Points on a hilly landscape, in no order, each with its height.
A ball rolls from a point to the lowest of its 2 nearest points, and stops where none of them is lower. Distance is the straight distance between rows; heights are no part of it.
Rad: [169 120  69 120 146 139 113 143 128 149 130 165 194 107 130 169 104 107
 179  75 161 173 148 185 160 129 115]  (h 432)
poson: [161 148 134 129 122 121 157  83 152 129 124  80 120  86 166 162 109  86
 194 119 120 152 128 127  80  93 165]  (h 499)
Zive: [122  40  85 106 169 129  99  95 129 143  97 157  88 122 161  85 114 153
 139  88 130 128 132  83  90 133 103]  (h 346)
kope: [ 94 185 114 177 160 151 105 103 188 160 110 115  80 141 134 130 112  91
 201 158 130 131 131 127  94 112 178]  (h 660)
Doz: [121 113 111 134 136 223 145 127 136 148 142 131 158 112  98 142 102 148
  67 124 169 106 164 181 132 163 119]  (h 437)
kom: [134 147  98  96 158 192 141 122 105 114 108 124 146 114  99 143  75 114
 136 100 182 131 156 125 137 155 134]  (h 254)
Kuze: [130 106 121 182 166 148  93 156 135 162  97 182 131 104 137 116 125  98
 166 138  96  69  71 112  99 178  95]  (h 606)
padu: [105 132 138 141 120  71  99  96 134  73  85 145 106 166 137  72 144 148
 131 107 138 134 108  39 107 118 114]  (h 433)
zozo: [125  92 107 152  81 127 143 158 116 123 104 156 110 123 178  99 190  92
 126 179 121 110  95 117 129 139  99]  (h 566)
gelo: [121 130 212 147 113 126 141 134 152 152 159 111 119 112 134 161 102 146
  83 123  92  99 117 135  93 137 151]  (h 190)
likeg: [102  63 181 151  91 153 141 157 168 128 157 119 158 164 100 179 113 122
 127 123 119 161 188 161 106 118 164]  (h 602)
Rozod: [121 152 164 149 191 123  67 147 121 138 123 191 141 139  90  99  93 139
 132 127 100  80  94  97 126 181 105]  (h 647)
subek: [170 144  99 140  77 113 156 124 132  84 185 107 135 122 105 163 176 124
 151 129 150 199 156 187 177 120 116]  (h 700)
mafog: [ 65 145 147 143 102 134 120 143 121 137 174 146  93 155 106 112 159 180
  65 158 157 107 125 147 136 158 125]  (h 436)
Zetik: [ 79 128 151 140 169 164 118 149 150 144  90 113  93 135  78 111 130 109
 149 156 108 107 114  67 109 152 146]  (h 266)
kamip: [103 130 174 143 102  93 121 130 107  71 166 192 156 152  87  95 135 131
 110 127 154 132 139 102 151 170  99]  (h 572)
diru: [180 132 131 128  72 107 168 119 145  93 190  82 149 128  98 179 143 157
 122 101 146 197 165 177 119 127 133]  (h 707)
zuva: [145  80 162 122 131 147 152 104 110  88 150 164 149  81 165 104  94 135
  93  89 154  95 129 123 115 167  73]  (h 573)
nevan: [153 170  44 149 153 154 114 119 112 145 141 172 161  97 138 147 109 133
 146 104 166 143 129 196 162 142  80]  (h 430)
zupo: [107  60 125 140 108 160 113 138 128 107 154 173 158 170  91 122 120 179
  82 115 164 140 177 165 124 145  91]  (h 727)
mozif: [106 113 146 149 149 182 135 136 147 140 108 130 107  99 131 136 111 101
 143 143 134 105 124 113  84 161 132]  (h 191)
rova: [160  70 170 115 118 135 124 137 140 161 123 122 173  99 178 141  89 138
  76  87  64 116 122 164 125 117 114]  (h 282)
zape: [181 144 160 148  96 117 175  90 141 133 151 109 128  75 155 172 146  88
 168 159  90 136 128 164 123  84 146]  (h 531)
nime: [171  62 113 101 105 166 186 162  80  95 123 142 176 101 150 136 128  82
 117 136 128 141 146 163 144 130  95]  (h 378)
fis: [142 143 105  65 169 171 146 154 101 136  99  78  93 100  95 109 137 138
  85 153 136  82 110  83 169 152 114]  (h 540)
tuv: [ 79 190 125 128 107 107 113 118 141 122 186 108 101 154  78 121 158 185
  93 142 163 151 125 152 125 146 147]  (h 452)
Nefi: [103 170 138 176 120 136 129 101 180 133 121 105 106 110 140 144 145  56
 176 151 131 123 126  92  79 135 189]  (h 637)
futur: [122  35 159 110 126 105 126  99 134 105 151 173 121 119 181  87 102 154
  95  96 148 136 150 111  93 138  89]  (h 547)
sinor: [144 108 116 136  97 150 123 175 125  88 162 148 166 153  78 151 143 159
  98 100 165 175 176 173 157 182 104]  (h 720)
Mig: [137  96  98 144 167 164  88 168 114 147  81 151 133 175 108 118 116 112
 166 143 118 111 137 111 115 125 125]  (h 611)
Noga: [129  62 134 166 126 145 131 156 132 124 109 179 132 109 149  96 148  98
 142 155  92  79  83 105 128 166  78]  (h 585)
pana: [135 169 133 163 105  54  91 151 110 134 148 188 180 142 119 149 140 107
 161 118 107 153  92 150 148 148 124]  (h 267)
pala: [123 143 193 116  98  61 113 122 133 103  97 107 113 135 130 126 124 135
 127 112  84 152  88  74  97 111 156]  (h 434)
fekap: [106 155 153 124 143 133 152 153 119 102 123  90 131 151  94 130 161  63
 158 153 127 143 153  90 141 127 191]  (h 613)
viba: [128 133  98 168 117 175 161 156 113 137 147 165 131 108 144 131 158  61
 157 193 155 128 144 167 157 140 112]  (h 306)
Tize: [102 124 165 138 110  92 132 119 169 141  86  76  94 118 126 137 144 110
 147 127  81 129  69  59  88 104 161]  (h 395)
des: [ 99  57 106 115 110 141  95 130 119 124 130 167 114 196 127  98 126 202
  87 127 161 129 165 138 115 104 106]  (h 736)
Gen: [137 157 158  96 152 119 129 111 146 160 110  55  75 102 124 153  91 168
  86 108 114  77 100  81 121 150 140]  (h 300)
bepi: [132  66 195 115  96  82 135 101 133  83 131 137 132 122 165 115 109 141
 122  93 119 147 129 102  84 117 114]  (h 523)
Zop: [144 132 146 131 115  76 120 116 127 137 125 143 165  93 178 162  90 121
 149  83  98 168 102 165  96 110 127]  (h 411)
Guvo: [168 150 139 121 138 117 158 116 118 117 102 108 151  65 145 155 104  74
 172 108 112 139  97 110  97 140 134]  (h 463)
Tez: [159 183 154  91  99  81 182 105  73  90 157 121 158  99 106 141 150 123
 120 118 138 122 119 102 126 153 143]  (h 477)
nem: [153 185 146  91 134  91 146 133  81 133 155 104 136  82 150 106 173 121
  92 135 111  69  91 111 163 161 108]  (h 604)
pava: [118 115  81 143  88  93 109 151 104 116 125 143 128 213 136 115 155 162
 135 139 140 171 139 154 131  77 132]  (h 541)
nota: [133 196  96 122 175 120  94 156 103 170 124 146 120 106 133 103 140 136
 119 162 100 110  89 149 180 126  95]  (h 491)
lus: [ 90 119 132 149 127 137 101 154 117 120 115 164  91 189 112  86 140 155
 123 163 140 112 134 100 118 132 123]  (h 380)
rezig: [132 100 106  99 118 159 156  95 159 151 132  74  87 121 169 134 116 137
 139 150 137 151 160 160  97  64 154]  (h 536)
Fofaf: [142  87 159 121  73  52 116 123 103  70 111 167 154 149 167  96 130 140
 134 102 101 161 106 106 115 108  98]  (h 506)
Pur: [ 99 124 103 176 105 163 138 163  91 119 153 202 138 145 129 113 166  95
 132 177 177 106 144 151 143 180 108]  (h 331)
befab: [139 150 109 146  97  79 114 176  93 136 139 176 152 144 131 108 186 104
 135 193  98 149 101 158 174 110 108]  (h 320)
daf: [102 123  84 151 109 148 163  90 148 131  89 102 110  84 151 132 169  60
 172 132 142 107  85  67  85 118 141]  (h 372)
daz: [151 142 103 117 135 144 189 102 144 147  98  54  93  78 116 141 150  90
 171 151 122 108  88  68 112 105 145]  (h 317)
vogiv: [149 149 132 149 172 104  78 169 116 153  94 170 144 113 132 110 112 118
 150 127  61  98  54 110 133 160 105]  (h 629)
ridi: [156 125  95 129 161 172 104 173 126 180  95 158 158 142 102 130 111 117
 123 167  99 123 127 162 158 119 113]  (h 592)
poka: [126 180 163  92 131 107 133 116 140 123 130  60 120 153  75 152  86 150
 131 112 103 170 131 110 113  85 192]  (h 644)
dif: [139 167 169 139 163 124 131 147 139 153 110 115 143  70 112 148 115  58
 165 141  77 123  91 109 116 157 146]  (h 425)
fik: [140 187  70 104 188 188 128 135 115 147  94 111 100 102 107 118 118  97
 154 171 145 131 120 120 161 120 124]  (h 544)
legi: [132 135 115 167 143 177 152 148 144 171 127 132  88  83 155 126 161  81
 137 205 117 101 113 154 148 127 108]  (h 253)
sedi: [129  98 101  90 149 132 125 158 114 137  88  89 103 101 118 109 132 131
  95 140  92  74  69  76 192 159  77]  (h 522)
vir: [150 125 101 146 159 175 119 128 151 179 112 150 139  94 155 151 101 100
 155 155 111 131 139 188 130 104 117]  (h 565)
kapo: [131 182  99 116 133 109 108 116  96 137 113 126 100  93 193 115 108 160
  86  88 141  87  80 118 153 161  82]  (h 601)
rino: [119  98 105 112  96 122 148  83 110 103 116 125  95  97 199 113 151 120
 132 104 172 127 125 108  73 138 128]  (h 405)
Lega: [ 94 149 143 111 132 120  94 162 125 147 117 130 110 176  84 115 123 177
 100 159 107 135 118 123 136 113 142]  (h 408)
lodu: [133 126  80 140 151 175 167 118 140 122 112 102 118 115 167 137 134  53
 207 142 159 145 167 138 128 102 157]  (h 457)
nete: [122 181 202 135 147 100 130 140 141 156 157 107 155  80 114 139 165  70
 137 178  81 100 100 132 118 134 153]  (h 385)
pizet: [121 170 126 125 169 129  84 115 115 114 112 181 163 129 101 147  64 137
 174  50 171 128 135 107 128 166 124]  (h 535)
Tini: [102  90 173 127 106 150 151 177 104 108 142 144 119 126 107  90 185  88
 104 203 117  97 130 112 146 162 116]  (h 349)
guk: [124 196 150 165 126 114 130 101 129 160 183 128 116  77 150 132 166 117
 112 152 113  97 106 165 147 127 127]  (h 571)
muz: [147 131 108 136 136 189 155 118 152 146 148 114 147 104 113 176 102  91
 159 133 152 148 169 181 143 115 141]  (h 537)
ser: [111 104  90 143 103  83 106 123 160 159  78 103  79 144 195 113 170 132
 157 147 108 144  85 107  98  77 134]  (h 534)
dide: [127 164 122 130 113 145 164 109 129 165 185  89  69 110 146 133 168 153
  79 184 151  68 143 151 166 130 127]  (h 528)
tesan: [147  72 158 121 143 160 117 117 148 159 119 109 137  80 188 135  83 138
  74  73  94  72 129 127 113 156 103]  (h 238)
pabiz: [112 135 137 114 166 123 116 140 101  83  97 146 123 144  81  73 142 107
 143 136 130 121 120  48 153 155 105]  (h 435)
Dirub: [178 137 124 100  83 128 230 116 103 126 170 104 136 108 135 151 147 177
  81 128 139 107 157 143 136 132 119]  (h 476)
koti: [141  64  94  92 150 142  97 103 114 179 103 162 155 122 148 126  87 151
 106  87 116 159 157 176 109 121 138]  (h 347)
nikil: [ 92 103 108 170 123 144 132 123 189 154 168 136 127 162 151 157 130  99
 197 104 165 153 192 179 106 112 184]  (h 496)
pobeb: [146 191 140  92 100  85 166  86  93  67 125  98 124 126 105 120 160 113
 134 116 145 125 131  53 106 142 175]  (h 465)
feb: [146 135 149  90 137 152 146 151 101 124 131 113 163 123  70 141 107 131
  83 134 114 135 134 137 156 132 136]  (h 501)
Dubi: [104  88 101 121 191 121  79  89 120 109 106 151 115 190 131  99  93 166
 150  75 158 135 176 101  89 112 144]  (h 769)
Mem: [145 126 116  97 149 131 144 112 161 170  82  45  79  93 133 158 106 140
 126 123 112 105  80  80 119 110 134]  (h 206)
Sizu: [127 163 144 106 148 122 120  81 146 141 107  87  89  85 164 145  79 166
 118  79 147  94  91  98  77 148 140]  (h 360)
dadek: [113  64 112 168 156 135  86 125 116 141 131 184 126 160 159 124 125  99
 185 106 156 115 167 130  77 142 145]  (h 505)
vun: [124 163 112  97 135 190 164 110 136 130 158  78 120 143  52 147  98 158
 101 129 177 129 170 139 120 137 168]  (h 508)
dagiv: [103 176 173 155 111 109 131 129 138 120 147 134 145 119 112 153 146  57
 168 142 134 132 133 105 121 154 186]  (h 624)
Dafeg: [140 123  92 147  80 117 149 152 134 106 155 117 134 170 111 145 175 115
 162 155 130 201 161 177 183  76 133]  (h 692)
Serip: [121 158  57 147 129 155 132 102 141 126 133 134 108 141 146 132 137 100
 205 139 164 154 160 174 158  90 140]  (h 418)
fil: [163 127 115  79 143 154 146 111  91 104 104 125 153  81 136 137  84 130
 112  82 147 127 127 127 118 138 107]  (h 205)
Vil: [162 103 143 128 102 123 143 144 139 149 138 115 165 113 144 159 111 137
  90 122  79 156 122 185 137  83 117]  (h 319)
bab: [109 179 107 132 120  98 107 141 121 133 110 136 108 136 127  97 179 103
 142 182 120 135  97 100 136 127 141]  (h 309)
gupi: [144  64 111  61 123 133 119 109 113 137  98 117 129 120 163 117 100 178
  70  90 134 141 140 149 128 109 114]  (h 406)
fakor: [143 170 141 100 108  88 154 138  85 128 184 103 145 113 118 121 179 154
  70 135 115 112 107 149 175 130 106]  (h 594)
bag: [126 119 230 143  81  86 150 133 132 133 181 114 126 115 146 134 145 139
  66 123  78  68 118 113 120 159 140]  (h 237)
mok: [131  67 107 136  91 157 158 173  84  92 125 182 154 154 141 109 157  87
 140 159 148 132 157 144 154 145  92]  (h 353)
Gumo: [120 134  99 155  97  93 131 136 147 122  91 101  90 172 162 106 189 102
 156 186 100 164 119 113 129  57 156]  (h 512)
fopu: [147 201 151  53 146  80 144 134  64  94 132 100 173  99  78 120 145 110
 132 127 126 128 100 100 152 144 128]  (h 488)
kov: [149 106 164 124 110  58  87 149 126 123  98 163 148 145 165 121 103 160
 129 104  59 139  75 126 114 108 107]  (h 485)
mav: [118 106 164 114 106  70  89 143 146 130  86 117  94 152 152 115 114 175
 106 120  87 129  84  94 121 111 117]  (h 460)
Pige: [134 146 156 131 112  84 120 161  91 112 134 175 165 113 133 106 148  98
 119 143  87 123  88 132 153 158 108]  (h 293)
Vadig: [ 97  51 134 138 155 161 120 113 151 135 105 148 102 111 146  97 119 126
 141 119 144  99 131  82  83 149  92]  (h 270)
gebal: [137 147 104 153 127 106  97 150 118 148 129 172 158 148 125 145 109 144
 144 115 124 144 110 166 128 129 113]  (h 298)
nafo: [125 138 130 143 132 189 121 120 137 175 151 121 145 102 144 138  95 168
  49  85 141  90 141 169 130 150 115]  (h 415)
Fogi: [102 108 197 155 179 139 108 118 178 112 115 139 126 145  90 103  74 121
 144 113 129 123 139  49  89 142 123]  (h 518)
vuvuk: [133 189  91 147 129 137 114  83 132 132 114 139  90  98 145 137 145  93
 199 166 119 138 117 162 155  90 133]  (h 379)
mip: [173  70  90  89 122 141 144 141  97 130 120 153 199 102 147 156 109  94
 136  91 128 174 155 179 146 121 111]  (h 404)
gogas: [128 135 194  87 154  98 117 133 119  76 125 133 133 135  71  82  99 143
 108 126 112 134 115  56 145 143 107]  (h 456)
getu: [153 112 180  75 128 136 157 135 107  89 118  98 117 125  85 116 106 154
  90 126 118 114 131  82 136 127 125]  (h 479)
nep: [136 124 102 134  53 124 169 124 105 108 144 131  93 119 184 111 191 115
  92 179 170 111 120 133 135 124 116]  (h 553)
ruma: [161 129 174 148  72  98 173 119 109 129 167 123 133  90 186 130 158 120
  77 118 101  77 106 121 124 161 116]  (h 268)
Gisom: [115 129 134 129 135 149 127  96 157 168 133 102  88  91 187 149  92 156
 105 112 149  99 121 149  78 138 140]  (h 417)
rusor: [124 131 108 173 161 143  91 156 152 179 100 135 110 160 134 133 119 108
 188 158 110 128 123 132  90 103 148]  (h 635)
duf: [123  92  57 126 159 145 112 133 147 188  75 119  89  90 181 126 127 129
 143 130 123  96  80 122 124 128  83]  (h 603)
Kagab: [166  98 110  86 105 102 158 133  96 101  98  81 105 101 160 120 137 136
  88 119 105  87  80  87 170 149  75]  (h 500)
buz: [141 119 147 114 124 117 117 111 105 104 134 129 121  99 182 110  96 170
  66  70 133  74 111 106 148 166  70]  (h 588)
zoti: [122 126 175 129 168 133  75 140 160 163  90 148 147 138 105 143  59 157
 116 103  82 121 113 125 100 130 140]  (h 582)
ruga: [166 151 117 121 105 111 115 157 143  87 158 113 167 138  89 169 132 156
 128  69 157 208 153 161 155 159 129]  (h 714)
seros: [122 170 133 156 165  93  74 107 108  92 106 193 140 143 115 102  97 119
 178  91 159 111 110  67 124 172 111]  (h 550)
gefo: [143 182 143 117 104  66 120  97 133 130 174  91 113 109 107 149 169 169
 117 143  78 155 103 175 171  72 134]  (h 466)
Nipar: [131 132 154 151  75  77 124 119 131 107 116 154 154 123 172 146 135  85
 161 119 112 159 116 127  93 121 147]  (h 438)
sumav: [137  63 166 120 127 115 107 137 135 112 125 167 184 151 114 148  84 129
 145  85 114 157 166 132 119 122 123]  (h 560)
goleb: [113 122 146 150 165 176 111 161 112 135 133 189 151 125 104 107 106 135
 100 142 119  81 130 138 145 181  96]  (h 659)
kosop: [107 119  39 135 148 131 101 136 138 123 133 125 129 220 115 129 135 163
 158  86 182 156 178 164 139  98 163]  (h 497)
tutib: [127 140  65 119 183 192 139 119 144 146  76  83 102 111 137 123 109  93
 182 132 145 139 134 114 110 103 139]  (h 504)
ligez: [114 167 139 118 134 127 127 125 164 138 124  62  95 168  90 141 116 131
 155 160  92 176 144 137 142  50 187]  (h 666)
Paba: [108  93 150 130  86 132 126 128 160 115 162 113 148 161 103 163 108 175
  99  96 139 177 165 168  90 122 149]  (h 614)
Zel: [150  72 146 120 162 163 118 156 132 102 109 169 157 137 106  86  92 122
 119 141 123 112 142  93 145 149  79]  (h 671)
Pab: [117 159 120 112 137 169 117 111 182 138 136  78 145 154  60 168  74 156
 128  86 159 165 169 153 119 123 182]  (h 530)
reto: [115 203 138  75 168 138 135 134  72 102 144 116 151  99  69 121 133 110
 137 135 164 106 123 103 148 173 135]  (h 498)
lar: [160  84 124 146 117  89  81 154  90  95 147 207 186 178  99 116 109 154
 136  96 127 131 117 146 148 136  79]  (h 693)
Dev: [ 98 233 100 122 160 134 108 118 107 124 141 139 132 114  97 125 131  93
 173 133 179 127 122 113 147 171 153]  (h 511)
bobos: [121 173 110 162 163 156 115 133 149 166 109 137  96  93 123 127 152  68
 193 204 103 125 112 135 145 117 133]  (h 322)
nuzip: [186  89 177 107  79 107 198 156 108 110 142  99 144 105 157 137 150 124
  86 138  74  98 113 117 139 136 115]  (h 295)
vaz: [118 156 124 116 100  96 132  80 108  53  93 121 108 132 142 104 150 122
 126  99 158 134 118  55 105 127 142]  (h 451)
rivip: [117  91 151 160 126  89 109 142 128  82 108 162 123 197 120  71 151 126
 141 144 124 128 134  69 120 115 114]  (h 407)
gik: [114  94  60 136 148 156 133 141 167 142 140 115 133 191 131 145 137 118
 178 110 162 167 200 180 147  81 179]  (h 464)
Nikis: [122 139 113 129 129  82  78 112 112 129 128 180 160 130 145 137  89 189
 124  62 134 143 103 158 102 134 100]  (h 335)
Fona: [167 164 171 175 113 111 144 101 144 166 169 122 135  65 177 162 127 116
 128 120  71 118 104 176 133  95 124]  (h 551)
bal: [ 91 110  79 138 156 171 125 101 155 162 139 130 105 143 165 138 102 110
 172 118 169 145 185 161  78 122 173]  (h 524)
Niru: [135  42 166 105 114 115 161 103 159 118 110  72  98 102 134 134 109 141
 109 112 111  77 100  53 116 130  93]  (h 587)
niki: [101 136  62 138 143  98 114 124 104  97 101 134 122 209 150 109 137 138
 169 100 165 150 153 131 126  97 160]  (h 520)
Lupof: [111 154 158 158 150  84  81 128 110  88 154 205 149 177  80  89 116 127
 152 114 172 116 137  70 151 170 116]  (h 562)
vedi: [159  65  92  75 179 167 109 111 103 138  77 157 161  97 142 106  83 126
 122  84 126 135 141 131 125 145 101]  (h 277)
ler: [ 99 159 177 119 154 136 106  98 131  99 116 132 114 131  93 121  71 158
 125  93 152 120 130  78  98 151 141]  (h 492)
konos: [ 94 192 149 150 100  34  71 143 140 137 165 157 162 151 101 132 188 113
 146 167 106 154 103 146 136 122 149]  (h 235)
dige: [154 168  88 144 160 166  86 107 164 174 122 118 160 114  86 147 105 176
  98 105 121 157 134 206 163 123 111]  (h 509)
Kinog: [129  32 114 106 160 127 100 111 120 114 119 156 133 196 128  84 107 162
 113 105 133 153 190 110 110  92 126]  (h 751)
sizol: [147 106 129  86  93 131 146 130  97  97 139 124 141 129 121 129 114 191
  48  92 146 122 128 145 153 124  92]  (h 445)
Kup: [117  99 163 126 165 155 150 155 135  79  86 103 131 162  93 126 117  84
 155 123 117 139 167  73 142 122 155]  (h 597)
pim: [162  76 134 114  91 152 164 110 153 158 161  82 151 118 134 164 126 174
  59 112 125 146 162 196 117  95 129]  (h 361)
velot: [105 184  72 147 117 113 139 105 140  96 111 105  85 174 147 100 177  99
 159 173 144 154 142 124 149  75 172]  (h 494)
barut: [134 149 119 142  52 107 169  89 133 133 185 109  78 121 174 136 184 163
  81 172 163  98 127 158 143 116 127]  (h 543)
ragon: [115  98 126 163 115  63  97 113 142 124  94 141 132 165 183 127 150 102
 185 103  99 157 127 109  65 101 164]  (h 459)
lizi: [108  58 114 108 144 157 137 128 157 144  92  81 102 155 156 125 123 127
 136 134 110 164 167 130  80  77 169]  (h 486)
Nagad: [167 142 107 104 113 183 220 110 120 123 172 100 148 113  78 165 123 153
 108 130 171 118 182 148 126 147 139]  (h 493)
danel: [125 144 152 106  94 107 139  99 148 113 156  76 129 147  99 165  90 195
 105  87 137 170 138 144  86 100 165]  (h 626)
Rodak: [122  26 164 122  92 102 156 131 158  95 107 108 125 128 136  95 144 113
 126 137  94 115  80  50 134 109  86]  (h 615)
fegut: [169 112 108 115 118 123 181 112 119 151 117  64 101  85 175 151 127 131
  95 116 109  54 115  89 137 167  90]  (h 475)
pafu: [128 132  72 139 136 118 114 136 153 175  70 108  82 114 161 119 155 114
 167 161 105 128  67 107 133  92 106]  (h 564)
mipen: [142 124 115 133 115 143 165  96 129 144 130 100  85  78 197 140 142 125
 108 127 166  76 111 119  99 156 114]  (h 443)
beneg: [121  70 172 115 126  91 135  86 162  94 117 111 110 111 152  90 105 143
 118  89 143 119 105  44  87 132  94]  (h 552)
berid: [125  58 185 139 171 143  95 124 169 130 119 162 160 145 113 116  67 123
 144 107 123 130 172  97  84 131 120]  (h 542)
Mumer: [139 143 129 113 111 108 157 126 131 155 139  72  69 107 147 122 192 117
 103 205 120  89 107 114 160 120 126]  (h 510)
nado: [ 96 135 121 153 129 120  94 170  79 114 142 193 131 188  86  93 172 113
 144 172 153 104 140 114 160 160 122]  (h 354)
kagid: [ 76 195 158 123 120 106 106  98 117 108 158 138 110 135  92 129 108 178
 101  98 165 124 110 118 108 163 146]  (h 470)
soza: [133 114 130 167 104 163 126 119 170 171 183 104 137 112 148 154 133 180
  58 105 125 136 153 209 118 120 110]  (h 391)
gulet: [169  49 101 114 146 140  92 145  89 103 120 197 176 174 113  89 104 144
 123 119 138 118 147 137 146 127  76]  (h 683)
Tanum: [136  78 147 127 138 109 127 154 117  83  95 148 163 181 129 124 118 102
 171  96 113 157 161 103 140 104 138]  (h 577)
Ver: [159 195  70 137 177 157  99 119 113 167 117 158 132  86 133 131 106 137
 128 125 105 123 103 180 186 109  89]  (h 462)
kug: [ 80 166  76 155 141 135 146 118 141  84  91 107  91 172 135 100 181  80
 149 156 161 118 140  86 122 129 183]  (h 472)
Guri: [ 99  47 110 108 160 130 134 106 137 106  78 100  96 149 152 102 131 136
 144  95 120 149 152  80  86  94 138]  (h 426)
pege: [115 126 132 107 149 160  95 123 155 158  90 113 155 156  85 147  67 161
 117 105 129 153 153 144 113 111 160]  (h 554)
mag: [ 87 115 211 153  69  78 121 128 129  89 175 166 138 154 110 116 153 140
  90 142 121 129 126 113 121 150 129]  (h 581)
limim: [145 125 154 123 121 149 155 159 134 122 154 125 179 119  83 180 106  90
 142 110 129 158 152 154 154 139 148]  (h 516)
Luvud: [112 149  76 109 157 197 151 157  99 105 106 123 130 158  95 125 118 103
 147 136 178 137 172 118 164 136 143]  (h 285)
Zenu: [156 157 100  88 128 155 186 122  95 123 114  88  88 104 121 118 149 129
 116 151 167  95 113  93 135 142 129]  (h 556)
kevi: [109 197 126 132 165 120  76 128 106 153 126 163 120 112 142 111  93 177
  91  91 125  86  85 122 145 173 101]  (h 616)
dupu: [ 92 124 136 144 115 128 123 189 127 140 179 138 151 166  65 132 182 119
 124 185 130 156 156 170 166 138 131]  (h 399)
ligu: [143 137 109 107 111 154 174 112 107 117 133  97 107 120 143 131 124 134
 122 141 166 135 138 139 115 107 136]  (h 568)
lopa: [155 111 149 102  79 126 191 127  74  77 165 135 138 119 122 122 148 155
  71 121 151 103 135 129 145 148 102]  (h 461)
Zofe: [104 107 143 130 127 168 136 197 120 154 139 142 128 154  91 114 156 115
  98 210 107 123 140 152 153 127 128]  (h 377)
Zono: [124 104  88 106 155 181 172 149 124  96 117 116 156 153 130 147 121  91
 168  79 188 148 194 137 164 117 171]  (h 325)
lur: [108 149  77 150 137 206 122 119 165 158 162 129 117 133  89 145 115 157
 107 152 176 133 163 197 135 142 125]  (h 458)
Sop: [102  65  82 153 156 164 142 120 125 138 133 160 117 137 181 129 138  71
 185 111 169 138 193 141  96 149 166]  (h 529)
Runef: [103 144 120 152 110 116 133 152 155 130 143 105 116 193 102 140 148 114
 167 161 116 181 159 154 161  73 175]  (h 684)
dun: [146  80 195 118  83 131 186 155 100  85 148 122 135 121 109 122 158  91
 110 167 106 113 137 104 128 148 132]  (h 324)
fubu: [155 171 126 100 119 115 149 104 112 140 150  91  87  97 121 132 178 141
 125 184 100 116 117 160 184  82 127]  (h 489)
lefi: [ 89 214 111 127 164 141  92 127 121 125 144 150 138 133  69 149  91 144
 156  86 180 134 131 123 143 189 148]  (h 521)
Rebe: [109 215 145 125 144  90 110 122 122 142 198 100 149  99 106 123 182 160
  98 135 123 108 106 168 160 132 104]  (h 586)
Pipu: [118 110 135 192 116  78  72 129 126 124 128 180 145 187 158 142 143 100
 194 101 142 123 138 124  93 121 169]  (h 480)
kegas: [133 176 112 162 146 188 111  89 177 163 171 108 111  99  89 162 120 165
 108 127 116 125 151 209 146 127 129]  (h 483)
Digez: [147 161  93  88 155 107  93 180  88 144 104 150 147 152  91 101 131 157
 108 152  92 140  93 139 186 112 103]  (h 514)
zurek: [144 102 122 119 135 212 172 118 166 166 128  77  91 111 134 149 117 114
 128 185 137 118 164 157 111  92 153]  (h 574)
femel: [ 87 163 106 158 158 117 107 121 122  84  87 151 111 161 106  96 170  83
 163 131 147 111 129  50 128 155 154]  (h 453)
geru: [127 164 171 143 121  82 114 157 129 151 157 136 162 104 126 122 190  78
 131 199  64 129 100 164 160 106 125]  (h 350)
rane: [ 95 191 151 156 103  69  90 123 148 149 134 146 114 139 137 125 143 125
 137 161 107 145  98 125 102 118 165]  (h 272)
tanik: [129 157 173 125 145 159 163 120 134 145 142 102 109  94 110 149 111 119
 117 146 130  90 124 110  94 158 157]  (h 108)
guni: [160 146 108  96 120  81 103 127 117 146 103 119 142 117 172 134  95 180
  95  88  95 156  88 164 149  80 101]  (h 495)
Sen: [ 98  88 213 148  69 111 154 156 139 110 179 124 145 160  85 154 145 133
  91 150 101 146 146 144 112 127 153]  (h 591)
Pesu: [ 98 123 129 159  97 142 117 158 151 173 179 118 110 148 130 133 148 189
  36 146 124 115 137 182 157 126 108]  (h 414)
Tevug: [103 117 164 108 153 133 139 144 148 153  91  71 103  99  77 128 138  99
 139 146  78  99  70  54 123 132 141]  (h 332)
zapuv: [118 116 112 121 109 100 110 102 104 112 117 166 124 119 186 116 120 148
 137  94 150 144 120 134  89 129 111]  (h 371)
lomi: [162 143 120 100 113  73 115  85 138 144 120 103 127 100 179 154 100 162
 141  96  97 183 102 171 120  51 128]  (h 455)
Vuk: [138 116  59 121 155 155 110 103 119 172 131 160 156 101 162 136 101 153
 107  92 153 141 144 197 124 131 105]  (h 397)
paz: [129 163 128 123 117  90 106 137 145 147 145 112 125 148  95 141 125 178
 105 143  90 181 107 167 152  79 132]  (h 440)

Two balls start at each pair of points below. Name the first point that both come to, or write -.
Kinog and Zel => lus
goleb and kamip => lus
kope and dagiv => -

For each start below, name the point where the ball stops.
fekap => tesan
gulet => lus
danel => lus
